Points on a hilly landscape, in no order, each with its height.
From any point a ball takes the steepest step (drop divided by distance) to one of its 2 nearest points. It stops when none of these is lower. Distance is the straight distance between rows; heights are no part of it.
q_171 h=254: [ -8  -6  13 -35   3  19  12  26   3  10   4  -4   7   5 -11  16 -27 -15
   4 -12   8   2   8  -3  23   7 -14  -3  10 -16  -3 -32  -4   6   7  14
 -20]
q_80 h=390: [ 10 -41   0   3   8   4   7  -9  15  -8 -14   6 -20 -15 -13  13  -9  -1
 -10  -1 -23  -7  15  -2 -14   0   7  -9 -17   9  17 -12  -5   3   5   1
  11]
q_525 h=553: [-17 -14  25  20   3   6 -13  15   3  12   8  -5 -22 -20  -1  11 -27  -5
  16 -11  11 -18   7  15  12  10   1  -1 -11  -8 -11 -21   2  -1  -5  -6
   2]
q_34 h=564: [-12  -5  11  22   3   3  -5   8  11   0   9 -22 -32 -16 -11   1 -35  -9
  18 -16  -9 -31   8   9  -4 -10 -10 -12  -5   6  -6  -8  21 -15   3  -1
  13]
q_196 h=345: [-12 -22  -5 -32   0  11   8  30   5  16 -13  -1  13   0   2   2 -15 -13
  22 -17  -7   6   5   9  29  -2   6   0  14 -18 -24 -13  -4  -3 -15  19
   7]
q_733 h=378: [  7 -20  -5 -26 -18  -7   4  -4   9   4   3   0  13   7  -2  -8 -13 -15
 -30  12   0   2  18  -9   2   9 -11 -11   3 -16   5  -3  30   9   7   6
   9]
q_946 h=619: [-23   9  -3   7   9   2 -15  18  -1  11   8 -14 -10   3  12  -5  -7   5
  36 -25   5 -12  -9  15  12  -3   7   7  12  -3 -19   0   8  -8  -4   9
   3]
q_451 h=512: [ 15 -11   8  11  16   8  11  -8  -7 -16  -8  14 -13 -19  -4  27  16   6
   0   4 -13   4   4  -6 -11  -4  12  -1 -25  21  24  -9 -35   2  -1 -15
 -17]
q_646 h=567: [ 12  12  -4 -10 -19 -18   0 -20 -10 -12   5   4  23  18  11  -5  19  -1
 -38  28   4  18 -11 -17   1  -9  -2  -2  -5   2  10  17 -19   6 -11 -12
  -5]
q_530 h=585: [ -9   4 -15  13  -1 -16 -15 -10  -5   4  -8  -7   1   3  14 -21  15  20
  13  -8 -11  -5 -19  -1  -5 -16   5   5   2  16 -14  32  -4 -12 -20  14
  21]
q_527 h=288: [ 15  -1 -15 -18   2  -4   6  -3  -4  -3  -3   6  23  21   4  -3  22  -4
 -23   6 -11  13  15   1 -18   9  -5 -11  11  -6  33   2   1   8  15   5
  -7]
q_225 h=296: [ -7 -15   0 -36   6  13   9  25   0  10  -6  -4   8   4  -2   9 -21 -10
  12 -15  -6   3   4   0  26  -2  -2   2  11 -12 -11 -20 -11   0  -5  20
 -12]
q_590 h=438: [ -4  14 -11 -22   2  -5   5   7 -14  -2  -1  -4  24  24   5  -4  16  -1
 -12  -7 -10  10  -6   4   2   0  -4  -2  20  -4  15   9 -14   8  13  16
 -17]
q_912 h=278: [ -2   6  10   9 -15  -6 -10  -4   4  11  13   4  -1  -6   3 -15 -13  -2
  -5  14  23  -7  -1  -7  13   7  -9   1  -3  -7 -18   3  27   3  -1  -9
  13]
q_488 h=501: [  2  18  -8  -3  14   4  -7  13  -3   2   5 -14  -5  14  -2   2  10   5
  20 -20  -1  -6  14  18 -19  15  -7   1  24   8  15  -2   9  -5  26   9
 -22]
q_758 h=395: [-16 -21 -13 -17   1   0   2  25   3  15  -8  -5   7  -3  10  -4 -13 -11
  29 -21 -14   1   4  14  21  -6  11   1  10 -11 -23   0   5  -6 -16  20
  18]
q_895 h=346: [ 13 -54 -11 -18   6  -3   9  -6  18  -5 -17   7  -5  -4  -6   0  -4   2
 -20   3 -33   0  18  -4 -10  -3  12 -13 -13   6  14  -5   7   5  -3  11
  19]
q_291 h=199: [  3   3  22  23   7  13   0  -5   2 -11   1   0 -24 -19 -20  21  -7  -5
   2  -2   6 -17  15   9 -18   8 -10  -1 -14  11  10 -12  -3  -3  10 -18
 -14]
q_960 h=167: [  0  -3  13  10  12  11   8  -7   5 -16  -2  -2 -20 -18 -14  20 -10  -1
   6  -4  -7 -11   8  -1 -11 -13   2  -4 -12  11  11 -13 -13  -4   6  -5
 -15]
q_385 h=242: [ 15 -12 -14   1  -3 -14  -6 -16  -2  -4  -5  14  17   9  12  -9  23   4
 -20  13  -3  12  14   2 -16  12   9 -12  -1   0  24  14   3   6   3   0
   4]
q_82 h=547: [ -9   1 -20  15  -1 -25 -12  -5   2  12  -7 -10   6   8  16 -28   7   9
  17  -3  -5  -2 -18   3  -2  -6   4  -2  13   4 -23  31  23  -1 -18  16
  33]
q_236 h=497: [-16  26   5 -21 -13   2   7  12 -19   9   6  -8  32  24   9   2   3  -8
  -9   4  21  22 -23  -4  23   0   0   5  22 -21  -2  -4 -16   9   0   4
 -16]
q_161 h=493: [-19  18 -10   5 -22 -18   9   3 -15   4  -8 -10  35  22  11 -17  10  14
 -16   3   8  13 -32  -3  16 -12   8  10  24 -24 -26  26 -13   4 -19  12
  23]
q_152 h=499: [ 17  30 -11 -17  -3   3  18 -11   7 -21   8 -11  -4  21 -17  -2   7  -6
 -15   7 -22  11 -10 -18 -16 -27 -11  12  -2   9  13  -4  -6  -7  15 -10
 -14]
q_987 h=603: [  2  -4  23   5  -2   0   8 -16  -1 -19   2   6 -12 -21  -4  18  -2  -3
 -10  19  -1   3  -8 -21   7 -26   3   7 -29  20  -1  -4 -25   4  -7 -19
 -18]
q_145 h=343: [  5   5  14  33  -6  -8 -17 -24   0  -5   9  10 -21 -26  -4 -12  -5   3
  -8  21  17 -18   0  -9  -7   2 -12   0 -20  13  -7  14  14  -4  -8 -18
  17]
q_245 h=373: [  5  14   5  20  -5  -9 -19 -22   0  -2   7   8  -6  -8  13 -16   5  15
  -5  12  16  -6  -9  -7  -3   1  -6   3  -7   9  -7  17  10  -4  -9  -4
   7]
q_248 h=347: [ 10  12  -6   6  -3  -6   4 -21   5 -13   2  -1 -11  -2  -8 -11  12  12
  -8   5 -18  -7 -10 -17 -13 -28   0   6 -11  22  -2  14  -1  -9   0 -10
   7]
q_119 h=92: [ 21   0  -1 -18  22  21  22   9   4 -14  -7  -6  -6   1 -24  25   1  -8
  -5   0 -12   9   8  -3 -12   2  -9   2  -4   7  27 -31 -23   7  19  -1
 -29]
q_685 h=456: [-10   0   4  14 -16  -8  -4  -6  -5   4   3   7   2 -15   6 -18  -6   7
   4   4  11   2 -17 -15  27 -25   8  11 -18  -2 -41   8   7  -6 -34  -6
  24]
q_754 h=348: [ 13  -6  -6 -30 -10  -4   5  -3   4  -4   6   0  18  17  -6  -2  -7 -16
 -34  16   5   7  19  -5  -8  16 -17 -15  10 -21  18  -7  18   8  17   3
  -8]
q_274 h=530: [ 17 -22  12  21  12  12  11 -10   3 -16 -15  20 -18 -23 -13  25   6   0
  -9  11 -10  -6  15   2 -17   5   7  -2 -29  12  28 -16 -25   6   4 -14
  -6]
q_627 h=645: [-19   4   6  -1   2   8  -4  25  -2  14   9  -3  -5  -8   7   2 -15   0
  27 -19  14  -1  -7  12  22  -2  11  10   3 -13 -22 -12   0  -4  -7   3
  -2]
q_151 h=525: [-15 -19  27   8   5  16  -4  14   5   8   1  -3 -19 -22  -9  23 -27  -9
   2  -8  11 -21  13   7  11  15  -5  -6  -8  -2   3 -30  -9   1   1  -3
 -13]
q_283 h=613: [ -9   5  -9   9   8  -7 -13  -7  -5  -2  -8  -6  -7  -1  11  -5  18  21
  17 -15 -22  -8 -16   1  -8 -20  13   8  -2  23  -7  23 -15 -13  -9   9
   6]
q_388 h=590: [-15   7   4  18   9  -2 -13   7   5   4  12 -17 -21  -9   5  -7 -17  -3
  31 -19  -8 -21  -3  13   3  -7  -1  -2   0   9 -13   3  20 -11  -4   7
  11]
q_906 h=452: [-16  12 -13   9 -18 -17   0  -3  -6   9  -1  -9  24  19  13 -29   7  12
 -10   4  12   7 -26  -2   6  -7   0   3  23 -16 -24  27  13  -1 -12  15
  25]
q_3 h=696: [  2 -10   9  -9  -3   0  -5   0  -2   6   0  10   2  -3   5   9  -6  -5
  -8   6   9   2  13  -1   4  16  -4  -4  -1  -6   7  -7   4   6   7   5
 -11]
q_614 h=473: [ 23 -23 -11 -14  19   9  33  -4  15 -19 -12   6  -8   0 -10  13  13   2
  -8   2 -30  11   7 -16 -10 -18  12  -2 -20  12  19 -14 -35   4   8  -3
 -11]
q_31 h=448: [  6 -21  -3 -25   9   5  19  -2  14 -14 -10   1  -8  -2  -9  14  -3   1
  -7  -6 -29   8  -1 -16   3 -22   4  -3 -12  12   4 -12 -20  -1  -1   3
  -8]
q_995 h=303: [-11 -23  -9  -8   6   4   9  36  -5  31  -9  15  15   7  15   5  -2   0
  23 -13  13   5   5  24  29  29  19  -6  28 -23   2 -10   1  10   0  13
  -3]
q_439 h=223: [-12  29   7  -6   5   9  -3   0  -4  -6   6 -13  -8   4  -5   2   0   3
  16 -16  -8  -5 -16  -6  -1 -22  -6  13   6  17 -12   1 -11  -9   6   6
 -18]
q_92 h=171: [ 12  14  14 -16  -4   6   0   1  -6  -2  10   1  13   6  -8  16  -4 -16
 -18  18  22   4  13   1  -5  27 -22  -1   1  -8  11 -11   3  12  21 -13
 -29]
q_477 h=396: [ -6   5 -13 -24   0  -3   0   9  -4   6  -2 -10  10  19   7  -5   2  -4
   1 -15 -18   0   3   3   1  -4  -5  -4  21  -3   0   5   5  -3  13  20
  -3]
q_692 h=122: [ 24  20  -2  -6  21  16  24  -4  -2 -20  -2  -7  -9   7 -23  20  16 -11
   0   0 -10  14   3  -4 -24  -2  -5  12 -12   9  26 -14 -19   1  19 -12
 -29]
q_216 h=521: [-20   1 -18  12 -13 -16  -2   8  -2  14  -8  -5   9  -2   7 -29   1   7
  22  -5   5   3 -23   4  15 -15   9  11  10  -8 -47  16  12  -6 -35   6
  38]
q_842 h=198: [ 16 -22 -14   2   7 -11  -9 -13  -7  -1 -10  22   7  -2   9   3  26  12
  -4   6 -10   6  16   8 -17  16  13  -9  -2   8  26  10  -2   7   5   1
   2]
q_781 h=412: [ -7  14 -10  15  -9 -14 -16 -11  -1   8   0  -2  12  12  17 -25   9  16
  -4   9  20   2 -18   1  -5   5  -5   0  16  -5 -10  22  14  -6  -3  10
  16]
q_301 h=502: [-21  -7 -26   4  -6 -19  -6   5  -6  14 -12  -9  15  10  19 -20  14   8
  17 -10 -16   3 -19  13   2  -4  11  -2  22  -6 -21  35   5   0 -19  23
  35]
q_125 h=520: [  6  29   4   0   4   9  -5   6   1  -6  15 -17 -10   9 -12   2  -3  -3
   9  -8   7 -10  10   6 -13   6 -22   5  13   6   7  -5  18  -9  23  -2
 -18]
q_111 h=730: [ 26 -12   1 -16  11   6  11  -7  -4 -11 -10  16   3  -4  -6  20  13  -1
 -14  11  -4  11  12  -3  -9  11  -5  -1 -10   6  27 -17 -22  10   4  -5
 -21]
q_773 h=557: [ -7 -27   0  20   3 -22 -20  -2   7  14  -2   3  -5 -14  16  -5  -7   0
  16   1  -1  -7  11  10   6  22  12 -14  -5  -1  -3  14  27  11 -15   6
  27]
q_694 h=209: [ 28  -2 -19   9  19   4  15  -6   7 -10 -14   9  -9   6 -10   4  24   4
   0  -5 -21   6  22   1 -35  11   6   3 -14   4  35  -1  -1   1  14  -4
   4]
q_978 h=524: [-11  14  -5  -7 -23 -21   8  -2 -16  -3  -5  -9  42  28  13 -13  12   7
 -30  10   1  15 -24  -8  16 -13   9   4  17 -20  -9  26 -23   8 -16  11
  12]
q_101 h=586: [ 19 -23   3  13 -14 -10   0 -25   7  -7  -3  19 -11 -16  -8  -3   1   0
 -30  24 -10  -5  12  -9 -19   3   4  -3 -33   6   9   8  14   4  -3 -20
  17]
q_78 h=427: [ -1 -56  18   2   8  12   9  -7  23  -8 -14   4 -21 -22 -24  18 -25  -7
 -23   2 -25 -12  10  -7  -5  -6   7 -17 -15   4   8 -26 -12   1  -5   1
   9]
q_628 h=173: [  0  33  14  18  -6   5 -16  -4  -9   1  13  -2   4   3   9  -2   9   8
   1  10  42   4  -5   4  -6  29  -6   7   9  -6   0   6   4  -1  11  -9
 -19]
q_13 h=496: [-14 -38  22   0   8  20  -3  16  12   8  -7   0 -16 -22 -14  20 -37 -12
  -2 -10   1 -16  11   6  20   8  -3 -13  -4  -4   0 -31 -15   1  -8   3
   1]
q_632 h=443: [  4  23  -8   9  -4 -11 -11 -17  -4   0   2   0  17  18  10 -16  18   9
 -16  11  17   7  -8   0 -15  12  -5   0  16  -2  10  21   6  -3   4   1
   3]
q_85 h=465: [ -6 -18 -13   4 -15 -21  -4  -7  -4  14  -2   4  25   5  18 -25   2  -5
  -8   7   1   7  -2  -4  12   4   8  -6  11 -16 -15  22  23   7 -13  10
  29]
q_224 h=127: [  8  -1  11 -11  19  19  15   4   0 -14  -4   0 -11  -7 -14  26  -4  -4
   7  -8 -11   0   1  -6  -4 -13  -5   2  -4  15  16 -25 -29   1  10   3
 -29]
q_713 h=251: [ 15 -37 -18   2   9 -14   0 -11   5   0 -14  15  -4  -4   7  -1  17   8
  -3   4 -24   5  19   2 -19   8  13 -11 -12  10  32   8   6   8   1   4
  19]
q_121 h=418: [  4 -18 -14 -11 -12 -20  -4 -12   3   8   1   0  14   7   8 -21  -2  -6
 -15   9  -5   2  12  -9   1   9  -4 -11   5  -9   3  15  35   5   0   7
  21]
q_38 h=155: [  5  28  18   4  -5   8  -9  -2  -8  -7  12  -1   4  -1  -1  10  -1  -8
  -9  17  33   4   5   2  -8  27 -19   3   0  -3   7  -4   4   5  15 -17
 -29]
q_650 h=221: [  5  24  18  23   3  13  -6  -8   1 -15  12  -3 -21 -13 -15   9  -6  -2
  -3   7  11 -18  11   4 -16   7 -15   0  -9   9   1  -5  10  -6  13 -22
 -12]
q_209 h=666: [-14  10  11  -4   1  11  -2  23  -9  15   8   7   4  -1   9   8  -4  -1
  19  -8  24   2  -4   6  19  16   6   5  10 -16  -7 -12  -7   6   2   3
 -20]
q_520 h=240: [ 34  12  -6  17  17  17  23  -8   6 -18 -10   3 -14   5 -18  11  25  -4
  -3   1 -19   9  16   0 -36  11   2  12 -23  -3  29  -3  -4  -3  22 -17
  -7]
q_18 h=447: [-11   9  -4 -14   1   4   2  18 -14  18   3  -3  22  17  11  -2   5   0
   4 -10  17   5  -1  11   8  21   2  -2  30 -17   6  -1   0   8  16  14
 -17]
q_259 h=377: [ -1   1  -7  -8  -3 -10   2 -11   0  -6  -3  -5  -1   0   3  -9   5   5
  -7  -2 -20  -1 -12 -17   5 -32   5   4  -6  19 -14  13  -9  -6 -10   2
   6]
q_644 h=517: [-24  26   4  -9 -14   3   4  13 -11  12   7  -4  23  19   6  -4  -1   2
   0  -2  25  19 -26   0  23  -4   5  14  16 -23 -21   1  -9   8  -6   0
  -3]
q_771 h=244: [-10   8   2  -1 -20  -4  -1   1   1  15  17   2   7   3   4 -20 -11  -4
   1   7  20   0  -9  -7  21  -5  -4   8   3 -19 -31   2  26   2  -8  -5
  16]
q_199 h=563: [-19   3 -10  15  -3  -9 -13  10   4  17   6 -10  -5   0   6 -23  -8   5
  32  -8   7  -7 -16   9  10  -5   3   2  11  -8 -35   7  27  -9 -20   8
  30]
q_190 h=363: [-13 -14  -8   2  -1  -2  -3  29   1  25   6   2   9   7  12   0  -7   0
  30 -14  14   3   3  21  16  23  11  -5  27 -26 -10  -6  17  10   3   4
   7]
q_633 h=194: [ 15   0   5 -34   4  12   9  12   0   0   4  -3  13   9 -12  23  -7 -17
 -21  14  14   9  14  -1  -1  20 -24  -4   6 -10  18 -27  -5  13  16   2
 -30]
q_790 h=607: [ 25 -20   4   9 -12  -5   7 -20  16 -12  -2  10 -15  -8 -23   3  -2 -11
 -39  21 -11  -4  21  -1 -31  14  -8  -5 -25  -1  22  -7  16   3  13 -20
  17]
q_135 h=683: [ -5 -10  -3   6  17   6 -17  19  -5  13  -6   6 -10  -8  17   9   3   7
  31 -18   7  -9   6  21   9  22  13  -1  10   1  10  -1  -8   0   0  13
 -11]
q_934 h=191: [  8  30  13  29   3   5 -17  -6  -4  -4  11  -1  -6  -2   2  -4   6  13
   8   7  33  -7   3   8 -15  24 -13   5   2   4   2  11  12  -8   9 -12
 -11]
q_850 h=426: [ -6  16   3  13 -11 -11  -4 -10  -4  -1   3  -1  -3  -4   2 -25   1  13
  -2   2   8  -2 -29 -21  19 -27  -8   9 -10   9 -38  19  -2 -10 -28  -4
  20]
q_706 h=545: [ -4   5   7  18   9  12   2  -4  14 -12   5 -16 -30 -10 -15   3 -20  -5
  16 -13 -16 -25   8   3 -15 -20  -8  -4  -5  16   4  -8  11 -16  14  -6
   3]
q_167 h=580: [-20  -5  22  24  -4   3 -13   3  -1   5   9   5 -18 -27   7   0 -21  -1
  17  -6  13 -16  -1   4  19  -3   5   4 -21  -4 -23  -8   1  -4 -19 -12
   9]
q_576 h=549: [ 14 -23  14  30   0   7   5 -19   8 -15 -10  10 -23 -25 -19  15   2 -10
 -24  12  -7 -12  17   3 -28  10   3  -8 -35   8  17 -12  -6   3   7 -25
   4]
q_683 h=659: [ -4  -5  -2  16  19   3 -18   7  -7   3  -1   5 -14 -10  13   8   5   9
  29 -24  -3 -12   4  15  -6   4  15   2   6  17   9   2 -11  -7  -3  10
  -9]
q_229 h=462: [-10 -52  21   2   6  16  -1   1  19   0 -13  -1 -20 -27 -20  17 -35 -12
 -18  -6 -10 -16  10  -2  11   3  -2 -20 -10   1  -2 -27 -15   2 -11   3
   5]
q_821 h=177: [  4  20   8  24   9   1 -17  -8  -9  -3   0   2 -10  -8   8   2  15  14
  16  -2  18  -7   1  14 -19  18   4   3   4  13  12  12  -1  -7   7  -1
 -16]
q_5 h=480: [ -4  20  -9 -18   9   7  -1  21  -9  10   8 -18   7  18   3   1   4  -3
  14 -20   2  -2   3  15  -5  15  -9   3  29  -2  11  -3   2   1  23  16
 -28]
q_666 h=604: [ -8 -39  -8   2  -2 -13  -7  11   2  22 -10   7   8  -9  18   0  -6  -4
  14  -1   2   5  11  13  16  25  14 -17   7 -14  -3   6  20  13 -14  16
  24]
q_206 h=476: [ 18  46  -8   6   6   5  -5 -13  -4 -16   3  -6   2  25 -11 -11  26   7
 -14   9   9   9 -10   0 -30   6 -12   8  10   9  19  16  -1 -10  14  -8
 -11]
q_681 h=147: [ 11  22   0  -2  12  12   6  -4  -7 -15   0   4  -6   4  -7  14  14  -2
   1  -2   0   5   1   0 -20  -1   0  10  -4  17  21  -8 -14  -2  15 -10
 -26]
q_116 h=142: [-25  11   6  12 -13   1 -10  19   1  17  11   4   3   0   3  -4 -14  12
  32  -6  32   4 -16  17  21  -1  14  11   5 -25 -38 -15  19   1 -12 -15
  13]
q_568 h=361: [ -3  -3 -13 -37  -3  -4  10   5   7  -3   0 -14   8  18  -6  -9  -8  -9
  -8 -13 -28   3   4  -8   3 -21 -13  -4  16  -1  -6   3   9  -6  10  20
   4]
q_855 h=184: [ -4  24  -1 -10  12   8  -1   2  -8  -6   3  -6  -2   4  -3  11  11   4
   8 -13  -8   5 -10  -1  -5  -7  -1  11   9  19  10  -1 -22  -2   8   5
 -24]
q_337 h=682: [ -4  12  11  -1  -3   2  -9   2  -9   6   7   7   5  -4  10   6   3   0
   6   2  14   2  -2  -2   8   6  -1   3   2  -1  -3  -3  -7   3   3   1
 -14]
q_459 h=634: [ -3   7   0  13  14   2 -11  -8  -3  -7  -3  -1 -14  -7  10   3  10  12
  19 -12 -13  -7  -3   5 -13 -15   9   3  -6  23   2  10 -14 -11  -3   1
  -5]
q_96 h=291: [ 23   1  -2  33   4   5  10 -19  16 -14  -3   4 -25 -12 -21  -2  10  -4
  -9  11 -17 -12  15  -3 -34   3  -1   3 -26   7  22   6  16  -8  11 -21
  20]
q_377 h=488: [ 19  39 -15  -8   2   5   9 -10  -1 -17   4  -7   2  25 -15 -10  21  -1
 -12   4 -11   9  -4  -5 -32  -9 -12   9   3   6  19   4  -1  -9  17  -6
 -10]
q_341 h=715: [  8 -19   0 -22  12   9   6   8  -1   3  -5  13   9  -4   1  18  -4  -1
  -8   7   1   4   8  -2  10  10  -2  -7  -2   5  20 -18 -19  10   0   5
 -19]
q_393 h=449: [-18 -14 -18  -5  -4 -12  -3  12   0  14 -10  -9  13   4  16 -14   0  -3
  20 -15 -12   7  -8  12  16  -4   9  -1  17 -13 -23  15   9  -1 -18  18
  25]
q_26 h=468: [-10  26  -6 -25  -6  -1   8   8 -19   2   2 -16  30  29   1  -1   8  -4
 -16  -3   2  14 -18   2   9   2  -2   4  30 -11  11   2 -21   9   8  13
 -20]
q_668 h=219: [  2  -2   3 -38   4  11  10  13   2   1   0  -6  15  10  -9  14 -15 -15
 -12   0   3   2  12  -9   8   9 -20  -5  11 -13  10 -24   0   9  18  11
 -20]
q_634 h=332: [ -8  17 -11 -28  -7  -1   6   5   4   3   6 -21   5  21 -11 -20 -11  -9
  -5 -13 -19  -5  -6  -6   5 -28 -17   3  18  -3 -20   8  18  -8   8  16
   5]
q_473 h=492: [ 20 -10  -9  -6  21   8  19  -4   4 -15 -14  10  -8  -3  -4  19  25  10
   1  -1 -26  11   3  -3 -12 -10  15   2 -18  21  26  -6 -38   1   5  -5
 -15]
q_838 h=170: [ 15   9 -12   2  12   1   2  -9  -2  -8  -6   6  -1  10   0   8  24   5
  -3  -4 -11   9  10   1 -25   7   5   5  -4  12  26   0  -9   2  13  -4
 -13]
q_571 h=509: [-10 -25  -9  14 -14 -22 -11  -6   0  17  -4   6   8 -12  17 -17  -6   1
   6   6   4   5   2  -1  17   6  11  -5  -3  -9 -20  17  30   7 -21   4
  31]
q_974 h=158: [-17 -25  10   5  -1   8  -7  30   1  23  -2  15  -1 -11   9  12 -19   0
  29  -8  17  -1   7  19  32  16  19  -2  -2 -22 -15 -24  -3   6 -15  -1
   5]
q_745 h=232: [ -5 -35  -1 -10   5  11   4  31  -3  27 -13  23  16  -7  11   8 -13   0
  23  -5  14   7   6  13  37  22  19  -4  11 -19  -6 -17 -12   7 -17  11
   1]
q_378 h=550: [ -2   8   3 -17 -23 -19   4  -9 -15  -6  -1  -1  36  21  14  -1  14   0
 -34  25   9  21 -20 -15  20 -10   6   1   2  -6   0  19 -29   8 -16  -3
  -2]
q_898 h=461: [ 13  40  -4  13  -9  -5  -8 -17  -3 -10   9   1  15  21   3 -16  20   6
 -22  20  26   7 -11  -1 -23  18 -16  -3  15  -3  16  23   8  -9  10  -8
  -6]
q_547 h=320: [ 13  12 -16 -29  -7  -7   6  -2   0  -3   4  -5  25  29  -2 -10   6 -14
 -28   7  -7  14  11  -4 -11   3 -13 -10  18 -16  24   3  12   3  19   6
  -6]
q_327 h=602: [-11   9  17  16  -3   0  -3  -7  -2  -4   5   1 -17 -22   5  -1 -18   0
   5   0   6 -14  -8  -7  12 -21  -4   6 -15   8 -21   1   0  -5 -11 -10
   1]
q_395 h=592: [ 11  -5   9 -10  -1  -8   9 -17  -2 -20   0   7  -2  -6   3  16  13   1
 -22  25  -8  15  -8 -22   4 -25   9   3 -29  22   4   2 -31   6 -11 -19
 -14]
q_155 h=200: [-19   0  -1   6 -18  -5  -5   9   2  22   5   4  12   0   5 -15  -9   2
  14   0  22   9 -11   2  22   1  10   6   8 -28 -31   1  22   4 -14  -7
  22]
q_755 h=581: [ 12   4   0 -21 -13 -14   6 -15  -7 -14   1   3  12  12   5   5  20   2
 -25  23  -6  23 -11 -18   9 -18   5  -1 -20  18   7   8 -35   7 -11 -14
 -13]
q_235 h=485: [-13  -3  -6   9 -20  -9  -2   3  -2   9   3   1   8 -12  -1 -23 -10   1
  21  -5  13   1 -16  -7  23 -23   9  13  -3 -12 -52   8  14  -6 -37  -7
  34]
q_208 h=133: [  8  12  -2   7   4  -1  -9 -11  -9  -5  -6   9   9   2   8   1  29  11
   0   0   6   5  -1   4 -17  13   5   1   2  15  21  10 -14   0   5   0
 -12]
q_994 h=304: [ 19 -44 -22 -23   7  -8  12  -5  10   0 -18  12   5   5   5   0   9   6
 -16   4 -31   8  20  -2 -13   7   9 -17  -9   4  27   0   3   9   4  10
  14]
q_424 h=414: [ -3 -17  -3 -25   2  -2   6   3   0  -5  -7  -3   5   1   1   3  -1   2
   1  -9 -22   2  -1  -9  13 -23   3   0  -3   7 -10   4 -14  -5  -8  12
  -2]
q_839 h=531: [  3  29   9   6   9  15   4   6   8 -12  11 -22 -27   1 -20   2 -14  -4
  16 -15  -1 -19   8   4 -14 -10 -18   1  11  12   4  -7  14 -13  22  -4
 -14]
q_9 h=407: [-14   1  -8   0   1  -5 -10  16  -6  20   5  -5  14   9  17  -7   4   3
  19 -13  10   4  -7  15  12  18  11  -2  24 -19  -8   3   9   4   4  12
  -1]
q_562 h=79: [-24 -10  10  17 -12   4  -9  24   5  18   9   9  -4 -16   6   6 -17   5
  31  -7  25  -3  -4  16  25   9  19   5  -5 -25 -28 -21  13   4 -13 -16
  18]
q_876 h=298: [-14  24  -4 -16  -4   5  -1  15   1   6   9 -21  -6  13  -6 -15 -13  -5
  15 -17  -3  -8 -10   1  11 -21 -11   7  19  -5 -24  -2  16 -11   7  17
  -3]
q_218 h=318: [ 15   0  -7  17   2  -6  -1 -19   6  -9   0   4 -12  -7  -4  -6  11   8
  -5   6 -12  -8   7  -5 -25  -6   2  -1 -16  13  14   7  11  -3   5 -11
  15]
q_749 h=565: [ 12  -4  17  23  -7   3   0 -19   6 -13   1  10 -19 -25 -16   8  -6  -4
 -22  18  -1 -13   9  -1 -17   0  -7  -6 -31  11   8  -3   5   0   2 -21
   7]
q_721 h=315: [  4  -5  15  21 -15  -7 -19 -18   2   6   6   9 -10 -18   3 -12 -13  -3
 -18  22  14 -13   7  -7   1  10  -8  -7 -16   3 -10  10  26   6  -8 -14
  19]
q_753 h=260: [-14  25   8  -2   4   9   3   6   3  -3  13 -17 -15  -1  -6  -4 -20  -5
  19 -16  -4 -14 -12  -7   9 -30 -11  10   3   8 -25  -2   6 -17   3   5
  -5]
q_959 h=614: [ -9  -1  25  11  -2   4   5 -15   0 -14   7   1 -17 -24  -6  14 -17  -3
   1   9   0  -6 -11 -18  16 -29  -2   4 -26  17 -18  -8 -16  -5  -8 -17
  -8]
q_329 h=262: [ 28   7  -1  11   3  10  14 -12   5 -21  -2   9 -12  -1 -19  12  14  -6
 -20  15  -8   6  13  -3 -30   7  -6   3 -23   2  20  -5  -1   1  16 -19
  -6]
q_521 h=401: [ -2  21   4  10 -13  -4  -7 -14  -3  -1  13   3  -6  -4   1 -26  -3   8
  -6  11  18  -4 -20 -20  12 -16 -15   5  -6   8 -26  14  11 -10 -13  -3
  12]

Where does a ball stop that starts at each point below?
q_236: q_119
q_167: q_842
q_876: q_119
q_755: q_781
q_341: q_562
q_706: q_562
q_283: q_38
q_850: q_562
q_196: q_38
q_85: q_842
q_9: q_562

Call two points neighbours if one is among the 2 nearest of the other. Go from one point of each pair to the other, from neighbour to neighbour, staying as low as possible. Name the highest point that can't be avoided.
q_842, q_781: q_959
q_119, q_208: q_838
q_208, q_38: q_934
